Each row is a point on a tangle of strands that fork and nearly touch. The rows are in no order.
Two points are linked if the straight distance between their rows is under 137. Some points are linked to none.
Zuk: [ 39   0  23   7  14  17 -15  26  36   9   8   5 -31  23 -22  20  12 -51
  -2  23  -2 -24  -3  -8   0   4  -8  25   9 -41  29  -5 -14 -20 -37   0
  14   2  28   3  22  -5   5  12 -20  22]
moboz: [-22  15  13  49  21  -4  66  35  11 -31 -25 -23  14  -3 -17  23  28 -23
  19 -26  20  21   8 -27 -29  45  25 -28   0  -9  24  -5 -30 -20  11  -5
  23 -23  12   2  -2  29  27  44   4  57]
susov: [-40  23 -21  63   1 -64   9 -34 -45 -47 -56   1  -8 -42  -8 -34  35  33
 -19 -71  -9  55  29   9   0  17   8 -46 -14  38  -8  -6  -9  27  54   0
 -16 -28  -9   9 -43  14  21  10  60  47]
mikup: [ -8  33  -8 -41  -5  32 -80 -48  11  51  27 -14  47   3   1  -5 -74 -33
 -10  55 -24 -35  -4   1  21 -19 -64  20  22 -28  31 -17  48 -25 -38  13
 -21  -2 -10  40 -41  35  -5 -35 -14 -38]
lof: [ 16 -10 -20  12 -45 -19  19  19 -13  -3  -6  39  13 -18  -8 -31  23  43
  25 -11 -20 -44  24  -7  10 -48  -7  11  43 -12  -1  25  72   2  13  -7
 -39 -50   6   4  16 -22 -23 -26  16   7]
Zomo: [ 41 -34 -19 -32 -31  17 -27   6  -6  37  52  22 -22  25   3 -21   0 -30
 -18  -4   3 -32 -17  31  25  17 -15  28  17 -17 -34  13 -53  11   1 -16
  15  84  18 -20  36   9   0 -25 -15 -47]
Viro: [-49  15  29   6  21  28 -19 -27 -11  21  11   8   7  -9 -28  -4 -20 -10
   1  46 -18  -1 -21  -2 -21 -20 -18 -17  -9 -13  19  -1  13 -15 -24  41
 -28  -6 -13   9 -20  24  58  -3  14  16]
sif: [-21   8  -7   0 -52  26 -60 -45 -16  51   9  18  18   1  30 -32 -50   7
 -14  31 -30 -35 -27  27   4 -31 -38  31  51   3   3   9  68  25   1  21
 -43 -19  -8   9 -21  -9 -33 -28  15 -50]
votil: [-37   4   9 -22  50  49  18  -2  19  -2  26   1  26 -30  42  56 -42   5
  24  53  20  10 -13 -22   5  -4  27  18 -17 -12  15  -8   6 -50 -23  14
  15 -23 -37 -11  -3 -25 -21 -14 -41 -11]
tukug: [-14   4  -4  26  -9 -18   8 -49  -8 -44 -35 -29  -8  -5  71 -37 -12  53
  -4 -44   5  24   3  33   1  -6  10  -7   7  60   0  -1  21  66  46 -32
 -20 -23 -21   0 -28 -39 -76  11  43 -10]
mobet: [-12  -6  -7  24 -10 -39 -38 -24 -61 -24 -43  46  -9 -55  15 -28   4  58
  24  -1 -45  10  19 -31  -2 -29 -12 -11 -24  19 -39  19  31  -2  25  16
 -52  -9  -5 -20  -6  -7  26 -17  64  15]
fot: [-45  16  28  27   5  23 -51 -28 -35  13 -16  51 -34 -10  53  -9 -61   4
  -1  20 -18 -12 -64  15 -35  -8 -41  13 -27  17 -36  29 -33  27  -3  27
 -35  30   0 -20  -2   3  10   7  61 -28]
Zaz: [ -5  20 -15  29  -5 -47  14 -34  -6 -56 -58 -35  -1 -26  34 -16  10  48
 -10 -64  18  37  23  14  -2   3  11 -33 -28  56   7  -3   1  43  61 -38
   0 -18 -27  18 -50 -18 -55  11  41   3]
mam: [-18  -5   1 -30 -26  -8 -54 -18 -42  34   2  33  -3 -14  26 -25 -14  50
   5  33 -31  15 -12   8  -7 -43  -9  12  -7  30 -47   8  44  36  -5  23
 -55  -5 -27 -40  -3 -37  29 -22  58 -36]
Lezod: [ 42  28  10 -62  -3  23 -73 -43  17  64  25 -33  27  14 -28   3 -50 -57
 -30  47 -23   2  17  -2  16  -2 -56  -1   2 -33  27 -27  29  -9 -51   3
 -10  11  14  44 -22  46  19 -14 -30 -18]
fanu: [ 27  10 -17  28 -26 -39   4  -7   5 -39 -51 -26 -13  -3  23 -30   8  28
  -6 -74  26 -14  17   3   1   4  -9 -11 -10  39  29  19   1  21  64 -28
  11  19  21  33 -31  -9 -75  22  20 -11]
geti: [  8 -14  -6 -27 -12   0 -30 -10  15  34  48 -18  -9  46   0 -21   9 -33
 -34 -21  -2  -3 -12  43  15   3   0  38  33   6  -9 -10 -17  39 -12 -14
  15  49   9 -10   2   2 -19  -2 -17 -31]
pil: [-30  -2   2  56  -9 -31   6  -3   7 -19 -32 -10 -26  11  30 -17  23  -4
 -16 -66 -30  -4 -16  28 -13 -10  14   4  11  35   1  12   1  63  17 -13
 -10 -13   8 -10 -12 -15  -7  18  27   1]
kime: [-13 -22 -23 -38 -11  11  57  11   7  14  76  -8  21  26 -30  -8  17  -4
 -10  17  10  -7  11  20  22  -7  20  17  32   3 -10 -17   9   8 -13  -8
  26  18 -24  -9  31   8  -9  -7 -37 -13]
kored: [-23   6  18   1  37  20  -2   8  19  21   8  14   7 -12 -14  32  -7 -10
  -4  19  -9   8 -10  -5 -14 -26  20  -2  12 -26  22  -8  26 -17 -33   9
 -17 -48  -1  10 -10  -9  28  -8 -27  23]
lizo: [ 40 -13 -18 -26 -23 -43 -59  23 -34  35 -27  24 -27 -17 -29 -10  35  36
  -5  -3 -21   9   6  -5   1 -35  -1 -16 -43   6 -35  11  14   8   8  23
 -35  13  16 -27   7 -27  71 -21  35 -11]
femal: [-24  35  15 -14   8  12   3 -41  -4  25   0 -33  13  26 -42 -25 -18   7
 -27  -5  31  25 -10  29 -17   0 -22 -48 -12  27  31 -20  11  16  11  20
 -10   8  -5  49 -51  47   7  14   2   1]
Teka: [-34  15  33  -2  53  27 -11 -20  29  -3  -2 -28   6   2  51  31 -39   4
 -13  -2  34  31 -25  25  -6   9  15  11 -29  17  27 -20  -9 -15 -14   8
  12 -11 -12   7 -39 -29 -54  12 -14  -1]
fekuz: [-38 -15  -2  31  11 -41  36 -59 -49 -68 -27  13   4 -60  49 -37   6  67
  11 -30 -27  72  36   5   4   2  13 -28  -6  30 -35 -12  31  25  47 -11
 -40 -48 -33 -22 -26  -7 -23   1  43  34]
Tibe: [ 10  16  45  50   3  40 -14  -3   6   1   4  19 -43   9  19  -9 -20 -74
  -3  14  -4 -40 -34  -8 -33  46 -23  23  11 -34  30  17 -75 -12 -17   6
  15  36  35   0  15  19  24  64   1  30]
Mufe: [ 72 -23 -14 -18   1 -45 -35  43 -14   3 -40   4 -26   6 -59  19  52  24
  11  -3  -5  17  16 -13  15 -14  10 -24 -64  -8 -30   7 -15 -21  10   9
   2  15  26 -28  30 -27  60 -28  19   7]
bosa: [-59 -24 -11 -27  16  -5  65   8  -3   6  71   9  11  22  -5  -2  21   3
 -17  13 -14  20   0  27  10  -5  41   5  19  23 -33  -6  -1  52 -26  -8
   5  -6 -39 -40  33 -17  24  14 -10 -12]
vogoz: [-27  15  25  29  19  24  -5 -14  16 -20 -19   2  15 -21  58  19 -42  20
  13   0  15 -10 -24  -2  -4   9  -5   4 -23   7  44   4   3 -40   7  22
   0 -28   1  19 -40 -13 -69  24   2   0]
tez: [ -6 -11   9 -22  34  18  -9  17  33  17  32  21   5  -2  14  48 -14 -15
  -4  29   1  -5  -4  -4  17 -17  29  42  19 -29  11  -7  17 -28 -39  -3
  12 -35 -19  -6   9 -39 -22 -18 -42  -8]
vutot: [ -2  -5  21  28  20  25  38  31  25 -14  36  -8  -6  22  38  24  13 -52
  13  29   5 -11  -4 -13   1  51  41  35  19 -18  10 -11 -61 -15 -27  -9
  55   3  -1 -50  42  -6  10  56 -33  21]
bel: [-10 -10  19  34 -11  19 -56   3  -4  39  22  74 -32   9  27  -9 -32 -50
 -21   8 -55 -55 -49   7 -23  -5 -23  55  36 -28 -13  26 -18  30 -25  15
 -22   4  11 -16  32  -7  21   3   8 -17]
zevu: [ 34 -16 -10 -56 -36 -26 -34  13  10  64  69  15   4  34  -7  -8   9 -35
 -50  -2 -29 -29  -5  50  30  -1  13  53  52 -27 -23 -10  14  40 -35 -14
  -8  15  -4 -19  28 -13   2  -1  -6 -53]
sudol: [ 14 -35 -22 -12 -28  37  10  14 -30   6  50  45 -23   7  10 -16 -15 -27
  12  40   4 -34 -24   9   9  26  -7  12  11 -18 -43  23 -77   2   7  -3
  29  79  -7 -35  59  28  22  -5 -18 -34]
Pumu: [ 39 -19 -46 -37 -55  11  17  38 -22  26  40  38  12   7 -50 -17   8 -13
  17  53 -20 -77  -1  -6  29 -10 -15  14  20 -49 -28  21   8 -29  -7  -5
   0  42 -10  -9  60  17  38 -44   1 -32]
Podoz: [-26  26  46  22  68  20 -14  -1  -1 -20 -15   4  -6 -29   6  43 -22 -18
  20  47 -10  19 -12 -32 -32   9  14 -21 -43 -20  27  -9 -23 -51 -34  32
 -11 -30  -8 -11 -16   4  52  27   7  43]
Dimak: [ 41  30  -3 -49   8  19 -63 -26  15   9 -22 -19   2  10 -11  -4 -55  17
  11  49  30 -30  -3 -21  15  -2 -58 -24 -61   9  20   4  15 -47  -8  25
   6  40   4  42 -28  33 -16 -32 -10 -47]
mube: [  8   1   3  -3  31 -35 -47  12  -4 -20 -37   9 -19 -35  -3  40  22  44
  20  -4  -9  42  16 -25   6 -32  23 -22 -68  10 -20  -7  12 -33  -6  14
 -11 -31   1 -17 -14 -29  27 -19  19  19]
sidu: [-22  -5  21  30  -9  -1 -66  -2 -25  31 -18  67 -39 -18  31 -11 -25  -7
 -14   3 -54 -31 -61   1 -44 -26 -23  14  -5   3 -37  28 -10  45  -8  24
 -44   1   9 -35  17 -18  42  -6  48 -17]
sesab: [-24 -12   6  26  22 -38  26  65  -7 -19 -30  43   0 -32 -23  29  47   4
  26 -16 -27   6  11 -28  -1  -2  41  -1  28 -34 -20  10  11 -23 -18   2
 -20 -87  10 -20  17 -36  33  -7   2  58]
Soru: [ 21 -26 -16  13 -32 -13  24  38 -13 -30  -6  40  -9   2 -10   5  12  10
  40   9 -10 -36   7 -29   9  -2  -3  11   2 -24 -14  33 -12 -23  26   2
   8  18  19 -22  55   0   1  -5  11   0]
fevu: [ -7  34  43 -12  49  34 -21 -28   8  12  10 -15 -12  -7 -27  17 -23 -41
   2  73  -2  19   2 -20 -27  -5 -13 -23 -34 -20  33 -18 -11 -26 -56  21
 -25  -1  -2  17 -20  24  66   6  -6  33]
diz: [-19  -3   0  39  21  26  64  35  17 -31  12 -12  36   1  53  43   7 -21
  36   6  24   8  -7 -35  -8  60  55  12   2 -18   8 -13 -42 -39 -12  -9
  54 -18   1 -43  20  -3 -11  63 -38  17]
luz: [-28 -21 -39 -43 -31  30  29 -28 -14  39  93 -23  40  36 -21 -28 -16 -28
 -23  18   5 -13   6  25  33  10 -22  29  46  -5 -16 -21  -8  11  -9  -4
  26  42 -18  17  11  41 -22 -11 -37 -25]
Nesig: [-18   6  45   9  41  17 -38 -17  22   5  13  -4 -28  24  35  31 -30 -23
 -12  15  10  28 -30  19 -11  10   9  27 -31  10  10 -17 -32   8 -23  13
  14  10  -2 -22  -5 -21 -11  30   5   4]
mut: [ 35  15  -6 -41   9  17 -21 -18   4 -30 -11 -12   7   3   7  18 -41  47
  40  36  41 -13  13 -30  27  13 -31 -23 -72  26   1   7  -9 -55  19  16
  31  56 -12  18 -16   5 -59 -12  -1 -41]
rebu: [-37  -5  14  25 -14   5 -20 -33 -19  -1  -9  18 -33  33  79 -24 -40  23
 -17 -21 -19   6 -41  48  -6  -5 -12  35   6  45 -31   2 -16  69  12   9
 -23  12  -1 -32   6 -37 -49   9  38 -32]
Nem: [ 26  16  -3  -6   8  -4  12  -1   4 -53 -34 -12  20 -30   0  28 -21  44
  57  27  29 -11  19 -62   9  17 -10 -39 -70   6  15   8  -3 -72  32  15
  17   9  -3  16 -11  26 -37   5   4  -8]
bupap: [ 65  14 -17  16 -28 -37 -36  15  23  -1 -61 -40 -20  35 -21 -25  19   3
 -27 -71  35 -36   8   5 -12  -6 -23  -9   5  23  41  12   5   7  44 -20
  20  15  41  44 -33  -6 -41  -7   0 -10]
rer: [ 31   0   2 -43 -10 -18 -37  15  21  68  44  27   9  17 -31  17  10 -40
 -37  23 -36 -29  -4  27  12 -23   9  46  51 -48   0 -17  45  10 -55  -5
 -23 -37  -6  -7  21 -19  18  -5 -12 -24]
Sozu: [  5 -22 -34  10 -32 -16  79  45  -7 -31 -15  24  33 -27 -21 -10  32  41
  53  -3  -2 -30  39 -38  16 -23   1   5  38 -30  -9  20  57 -30  21 -24
  -7 -57  11  12  24 -18 -44 -25   1  27]
Bur: [ 52 -22  -5  -5 -22  12   3  45   8  19  15  10 -12  41 -53 -13  20 -51
   3  14   6 -52   0   1   8  18 -20  17  29 -52   7  13 -29 -21  -2 -13
  21  37  37   2  48  15  20 -14 -18   3]
mel: [-26  21   0  -1  26  37  86  -1  25   6  14 -48  47   4 -32   7  -1 -12
 -15 -20  36  14   2  -5 -23  23  14 -20  21   4  30 -21  10 -24  -2  -9
  28 -15  -6  50 -30  29 -14   4 -61  21]
bul: [ 55  17   8 -20  27  -8 -29  27  56  10 -44 -41 -16  16 -28  24  23  -7
 -30 -39  32  16   7   2 -15  -9   7 -20 -15  10  35 -23  17  -1 -12 -27
  21 -38  20  42 -36 -18  -4 -17 -38  15]
vem: [-21   0  29  52  -6  30 -26  -2   5   4  11  37 -23  10  32  -8 -28 -44
   0  -2 -24 -51 -36   4 -15  19 -28  40  25 -22  18  24 -34  -7  -8  25
  -2   6  25   5  18   8   2  29   2   6]
des: [-15  29  -2 -14 -40  32 -83 -47 -12  53   4   5  22  -1  15 -31 -68 -18
 -13  35 -12 -44 -37  18  -3 -17 -66  15  33 -13  14   7  35  -3  -7  21
 -41  19   2  35 -42  36 -12 -26  19 -44]
Ruvop: [ 69  21   0  -1 -20 -14 -47  22  36  26 -56 -27 -17  36 -48 -19  14 -17
 -35 -34  17 -25  12   8 -15 -16 -33 -18   8  -5  48  -4  25  -2   0 -12
   5 -27  50  46 -23  11   5  -7 -21  11]
zafa: [-31 -24 -25 -39 -30  37  17 -14 -40  31  71  42   6  15  -7 -25 -24 -18
 -12  43  -7  -6 -26  19   8   1 -22  11  23  -1 -51  13 -32  33  -8   7
   1  58 -30 -26  39  38  35  -5   5 -33]
Kizev: [-22   3  -4  24  23  -1  84  62  24 -28 -39 -26  32 -23 -14  44  38 -11
  27 -41  25  34  10 -37 -14  37  49 -15  26 -23   6  -7  -9 -25   3 -28
  17 -55   6  15   1  -5   6   9 -29  49]
Bupo: [-12  30  -1  29  25 -42 -18 -11 -37 -48 -71  15   7 -66 -16  13  10  50
  29  -2  -2  30  30 -48   1  15  -2 -49 -60   3   9   4  10 -68  25  28
 -20 -34   0  24 -43  26  15  -8  38  42]
Bap: [-27   4  26  34  -2   2 -27 -25 -25 -20 -16  26 -39   9  84  -2 -38   8
   2 -15   0  -4 -50  23 -10  24 -15  22 -35  26 -19  23 -58  24  16  13
 -11  32  16 -20  -3  -6 -39  38  46 -15]
dopu: [  6   9 -23 -29 -41   8 -30 -15  12  46  -1 -14  37   8 -14 -24 -18  12
 -32   2   1 -14   1  11   4 -36 -23  -9  49  15  30 -24  78  -1   6  -2
 -13 -40  -1  34 -39  -8 -42 -23 -37 -29]
Bag: [  9  -9   7 -17  -6  18  24   3  -7   8  37 -17 -11  35 -43 -13  12 -29
 -13  11  21  10  -7  15  -8  13  -2 -15  -7   0  -7  -8 -40  20   3   4
  28  68   6  -5  29  40  36  10 -14  -2]
Zutiv: [ 69 -20 -31 -54 -21 -36 -20  -2  -2 -12 -26  -9   5  -9 -14  -3   9  79
   7  -3  23  26  47 -16  20 -37   6 -34 -45  37 -16  -8  43  -3  33 -13
  -2 -11  -8  -2 -12 -40 -33 -37  -4 -37]
rolir: [ 23  -9 -23 -13  -8 -43  -1  13   9 -16 -18 -35  -9  11 -19  -2  46  39
 -18 -59  22  39  30  21  -3 -28  28 -25 -29  45  -6 -10   9  46  27 -22
  10  -4 -15  -5 -19 -24   4 -21  10  -6]
labek: [-19 -34 -26  13 -36 -24  69 -20 -31 -33  18  19  -2   2  21 -44  16  30
   9 -29 -19   0  13  14   2  -6   2  -2  20  36 -28  25  -1  69  31 -14
 -24  15  -4 -23  36   0   4  14  22  -1]
fof: [-40  17  -2   6  -3  26  59 -25   0   7  21 -25  34   7 -33 -20 -16   6
 -13  -1  25  -4  -4   7 -13  -1 -21 -33   9  16  37 -14  21 -17  12  18
   7   0  -3  51 -33  43 -16  12 -20  16]
zema: [ 39   3  13 -46  54   5   6  30  62  12 -16 -61   0  11 -14  47  29 -26
 -34 -42  34  27   3  13   2   0  44   5  10   6  15 -24   1  10 -33 -51
  36  -4  -9  28 -20 -36 -19 -25 -67  -4]
Lev: [ 23 -18 -28 -43 -33  40  12 -11 -22  33  79 -14  29  30 -48 -16 -16 -37
   1  49   4 -36   8   6  36  21 -26  13  22 -37 -12 -13 -28 -27  -6   1
  39  65  -9  13  32  52   6 -28 -40 -26]
Mabo: [-21 -19 -22  24 -32   9  69  -1 -13 -36  23  -1   0  13  36 -24   7   4
  18 -17   4 -20  -2  -1   5  30  -1   6  17  19  -6  19 -31  22  33   4
  18  42   7 -11  35  20 -13  34  -3  -2]
ganis: [ 62 -12 -27 -54 -53 -14 -28   9 -16  53  -4  -8  -3  16 -44 -25  12  19
 -20   3  18   7   4  13   2 -18 -26 -26 -26   2 -18  10  15  15  29  10
 -14  57  14   1  12  15  35 -26   3 -49]
mak: [ -1   2  25  15   8  12 -29 -11   7 -17   8  -6 -35  21  57   4 -15  -9
   7 -10  24  -5 -31  12  -2  40  -6  31 -35  11   1   6 -67  -7  10  13
  29  52  16 -12  -2  -6 -43  38   8 -13]
did: [ -6  10   5 -10   3  -1  23 -17   2  19  16 -45  -3  36 -62 -25  27 -19
 -31 -19  26  29   8  27 -27   7  -3 -37  -7  24   7 -14 -17  39  10   1
  10  49   1  29  -7  48  49  15   6  13]
neto: [-23  14 -23  54 -17 -32   8 -44 -11 -23 -46 -43 -22   3  46 -46  15  14
 -17 -67 -20   7  -1  54 -10 -12  15 -24  32  72  -2   9  13 100  38 -30
 -22 -30 -21  -1 -30 -31 -28   2  48 -12]
gozuz: [ 68   9   8 -65 -28  20 -46  -9   8  68  22 -16   7  16 -64   6  -9 -62
 -25  54 -20   5  18  -1  15   2 -42 -12   0 -52  -1 -18  15   2 -45  -3
 -10  38  26  18  19  45  63 -22 -15 -13]
nov: [ -1   9   2  21  10 -19  -6  11  33   5 -17 -45 -13  23 -11  -3  41 -12
 -31 -54   6  11  -4  38 -13 -19  13  -3  11  32  20  -6   7  52  -1 -20
   8  -3  -5   6 -23 -10   6   4   0   6]
sef: [-37 -13  -8  10  -1 -23  28 -38 -59 -27   3  29  19 -49  15 -41   8  70
  29  12 -31  33  30 -12   4 -29   2 -23  -2  22 -38   3  43   4  27  14
 -39 -25 -34 -16  -2  -6  14  -8  41  21]
Vogal: [-17   6  19  44   5   3   8  -8   5 -40 -57  11  19 -54  53  26 -17  40
  16 -28  -7  14  -3 -15  -4  -8  11  -9  -9  -4  27   8  33 -33  30   4
 -23 -68   1  17 -39 -20 -59   2  13  18]
dus: [ 15 -15 -17  28 -40  12  34  30  -2   6  13  17 -14  28 -21 -36  17 -40
   0 -30   7 -61 -13   5  -6  20 -30  16  52 -32   9  35 -36   5  20 -13
  11  47  50  13  42  35  10   8 -10   4]
lofeg: [  7 -29 -28 -18 -32 -42  22  12 -11 -14  13  -1 -12  10  -3 -22  39  33
 -12 -32  -2  18  12  24  11 -22  24  -4  -2  40 -25  11   8  67  19 -19
 -16  13  -8 -31  23 -27   5  -4  22 -26]
fiv: [ 16   8 -10   6 -26 -30 -55  -5 -45   7 -51  38 -22 -42   2 -16   1  38
  21  -1 -22 -16 -11 -25 -10 -43 -21 -16 -42   3 -27  34  10  -9  28  17
 -46  27  21  -7  -5  -1  45 -27  56 -16]
Maz: [-33   1  23 -20  35  22  -5 -33  23  40  49 -18  10  29  -3  16 -14 -48
 -48  18  -4  35  -9  40  -5  -5  11  18  35  -8  15 -30   2  38 -41  -5
   2  -1 -16  -9  -8   1   7  10 -24   8]
gefe: [ 17  -3 -16  10 -15 -42 -11  23 -14 -13 -44  33   8 -42  -9  -7  32  59
  20 -23 -15   2  37 -17  13 -46  13 -12  13  -2  -6   8  65 -17  16  -9
 -35 -74   7   4 -14 -37  -5 -32  14  21]
Parob: [  1   7   8  30  36 -20  31  26  34 -14 -21 -65 -23  17 -20   1  69 -44
 -16 -63   5  15   9  21 -24  12  21 -18   1  25   7   9 -25  43  -9 -30
  32  15  -6   1  -2   9  33  22  10  24]
geko: [-21  -3 -22  65 -22 -77  24 -28 -41 -75 -59  23 -27 -43  28 -23  24  20
 -11 -59 -12  41  23 -19  -7  36   6 -26 -25  14 -16  18 -26  24  63 -14
 -24  -9   0  -4  -5  23  -8  32  66  27]
zupi: [  1   6  31 -19  56  18   2 -11  51  17  22 -56  -6  20   6  28   9 -45
 -40 -16  22  30   1  27  -6  10  32  16  16   7  27 -28 -12  22 -40 -37
  35  18  -6   7 -17 -16 -18  11 -42   4]
teze: [-46 -12   6 -39   0  19  -1 -29 -20  51  77   5  17  40 -20 -11 -21 -41
 -36  32 -14  33 -21  37   4  -4  -8  13  33   2 -27 -18  -6  55 -26   7
  -4  33 -26 -23  17  25  36  15   2 -18]
Tusif: [-27  -1  15  30  40 -25  -3  34 -11 -38 -43  25   3 -56   2  49  19  25
  34  -4 -20  33   9 -46   0  -3  39 -13 -24 -21 -16  -6   3 -50 -11  13
 -12 -66  -2 -24  -1 -24  25  -1   1  43]
mono: [-36 -12   6  49  -7 -36  32 -35 -24 -74 -34  14  -9 -37  64  -1  -5  42
  18 -29 -19  46   7 -10  -5  27  13 -13 -30  21 -13   8  -2  12  43  -6
 -21 -25 -17 -26  -5   2 -41  36  51  19]
nuruv: [ 23  11  12  -6  19  38  40  17  27  14  19 -25   9  23 -54  16  -4 -51
   3  31  21 -12  18 -25 -12  18 -16  -1  29 -43  41 -16  -4 -41 -35   0
  22 -12  20  31   6  29   8   2 -48  39]
Bug: [ 13 -21 -16 -32  11  19  61  29  29 -21  34 -18  24   4   9  35  12  27
  18  -7  40   7  15 -15  29  11  41   7   0   7  -8 -12  -2 -30   3 -17
  49   5 -17  -4  14 -35 -56 -10 -60 -15]
fab: [  7   2  36  21  29   0 -24  28   4 -19 -18  20 -28 -10 -24  31  17 -19
  26  39 -20   0  -8 -42 -19  -3   5 -12 -38 -31  -3   5 -36 -37 -24  18
   2 -15  14 -31  22   0  70  20  16  41]
Tavob: [-22  -4   8  11  13  21  66  14   4 -14  48 -26   1  33  -6  -1  16 -41
  -3  20  15   2   1  -2  -8  33  26  -1  17   2   5 -10 -53   9 -10  -3
  46  37  -4 -27  39  30  29  45 -28  20]
ger: [ 14  16  -3 -27   3  46  -1 -16   3  19  45 -18  22  13 -42   7 -31 -49
  13  74  -1 -35  11 -22  11  10 -26  13   9 -43  25 -13  -9 -49 -33   8
  24  27 -13  24  11  51  21 -13 -40   4]
fet: [  1   5  14  11  39  35  20  32  20 -29   1  -7  18 -20  30  59 -17 -21
  48  59  24  -1  -3 -44  -4  23  39   6 -25 -29  12  -7 -28 -70 -21  11
  39 -21 -10 -33  17 -14  -1  25 -38   9]
Let: [ 10 -21  -5 -49  27  -1   0  13  40  -7  26 -24  -2  13  23  32   4  31
 -11 -15  32  28   3  16  24 -13  41  22 -13  27 -11 -22   4   7 -10 -18
  32   9 -20 -15  -6 -52 -61 -13 -43 -29]
gobe: [ 35  -5   7  -5  25 -23 -37  41  14 -10 -38  15 -23 -11 -37  40  26  18
  34  28 -10   0   9 -33   9 -21  13 -10 -48 -22 -14   1   0 -47 -21  15
   1 -12  16 -22  23 -21  42 -23   6  19]
vor: [-20 -10 -14  54 -27  14  38  13   8 -18   5  -1  -5  18  42 -30  12 -25
  13 -43   6 -63  -6  -1   0  60 -14  31  42  -8  17  24 -49  -8  23   0
  26  34  46   9  26  24 -28  41  -9   4]
kaved: [ 53  -1 -12 -62 -13   5 -24  17  24  57  37   5  18  17 -58  18  -1 -47
 -12  50 -22 -33  16  -2  33 -12 -11  21  33 -63   2 -15  31 -24 -57 -11
  -6  -6   4   9  31  12  29 -32 -30 -17]
Riv: [  8 -24 -32  -9 -16   7 104  44   9 -33  13  -3  38 -16   5   8  19  29
  43 -13  20 -16  29 -32  25   8  24  16  27 -10  -5   1  20 -34  18 -26
  30 -26  -3   6  27 -21 -62 -10 -41  10]
vukes: [  2  16 -26  27   5 -48 -31   2 -47 -25 -70  25   5 -69 -20 -11  23  55
  20 -27 -15  38  54 -29  19 -16   1 -36 -22  10  -9  -3  43 -36  21  13
 -24 -53   6  17 -41  -8  25 -34  23  48]
zare: [ -2 -22  -4 -36  -7   2 -23 -17   5   1  29  -1  -7  22  47  -6 -16  42
  -6   3  17  19  -1  28  24 -19   6  34   0  39 -24  -3  22  35   0 -11
   1  12 -22 -28  -5 -48 -71 -12   6 -47]
Komip: [-43  -3   6  24 -21  21 -21 -23 -11  41  27  63  17  -3  29 -22 -32  -9
  -5  30 -68 -51 -27  16   0 -29 -10  43  55 -13  -6  14  54  26 -27  27
 -42 -39 -25 -10  16 -19  -5 -28  16 -28]
zumag: [-14 -10  -6 -26 -38  17 -43 -36 -26  29  21  12 -16  22  53 -40 -41  29
 -10   6  11   8 -18  39   9 -19 -31  33  18  29 -31   5   8  50   9   3
 -21  39  -9 -15  -9 -21 -50  -7  30 -57]
rugez: [-22   4   3  15  37 -13  51  62  14  -4 -47  -3  19 -31 -45  20  52  -5
  10 -52  13  28  11 -14 -11   5  38 -13  37 -26  -3  -6   8 -11  -3 -14
  -9 -88  12  26 -16 -23  44 -22 -20  76]
zoza: [ -9  16  11  31   6 -28   4  -7 -17 -68 -46   6   1 -42  12  32  -6  29
  47  12  14  21   2 -50  -4  32   7 -32 -64  -4  10  10 -20 -62  33  18
   1  -7   1  -3 -13  32 -18  31  36  11]
noke: [-19  29  37  34  48  -5  46   9  19 -20 -20 -52  -8  -5 -37  10  47 -29
 -10 -41  14  46   8   8 -37  36  29 -47 -22  15  22 -19 -37  15  -8  -6
  22  -7  -6  19 -25  24  62  34  11  61]
Tosad: [ 34   8   2 -43  37  23  29  15  37  -7 -11 -30  20   4 -42  42 -12  14
  13  19  40  15  23 -33  -1   9   7 -37 -34  -6  10 -18   4 -54 -10   4
  27 -10  -3  29  -6   8  -7 -24 -70   5]

A fork is a point with three links, a tip a point with one. Leave the first point through the second and follow the links. Name the first fork or tip that comes.
zevu / geti -> nov
fevu / Viro -> mel
sudol / Zomo -> Komip
labek / Mabo -> bosa
vukes / gefe -> Bap
susov / geko -> gobe
Let / Bug -> Dimak

Follow the links from the first point to the second, and from the first to the third. Name the last point that the two ways share.
Zomo / vor / mube -> nov
dus / bul / votil -> nov
votil / fekuz / nov -> gobe
fet / vor / sef -> gobe
Nem / vem / Vogal -> Bap
vem / Vogal / Bug -> Bap

Name the points in between on the shortest way along the links from the first point to the second, in order.
des / dus -> mikup > Lezod > gozuz > kaved > rer > zevu > geti > Zomo > sudol > zafa > teze > Maz > zupi > zema > bul > Ruvop > bupap > fanu > Zaz > tukug > neto > pil > nov > rolir > lofeg > labek > Mabo > vor
Mabo / mel -> labek > lofeg > rolir > nov > Parob > noke > moboz > Kizev > rugez > sesab > Tusif > mube > gobe > fab > Podoz > fevu > Viro > kored > tez > votil > fet > diz > vutot > Tavob > Bag > did > femal > fof
Bap / Bupo -> rebu > zumag > zare > Let > Bug > Riv > Sozu > lof > gefe > vukes
Viro / mono -> fevu > Podoz > fab > gobe > Mufe > lizo > fiv > mobet > sef > fekuz
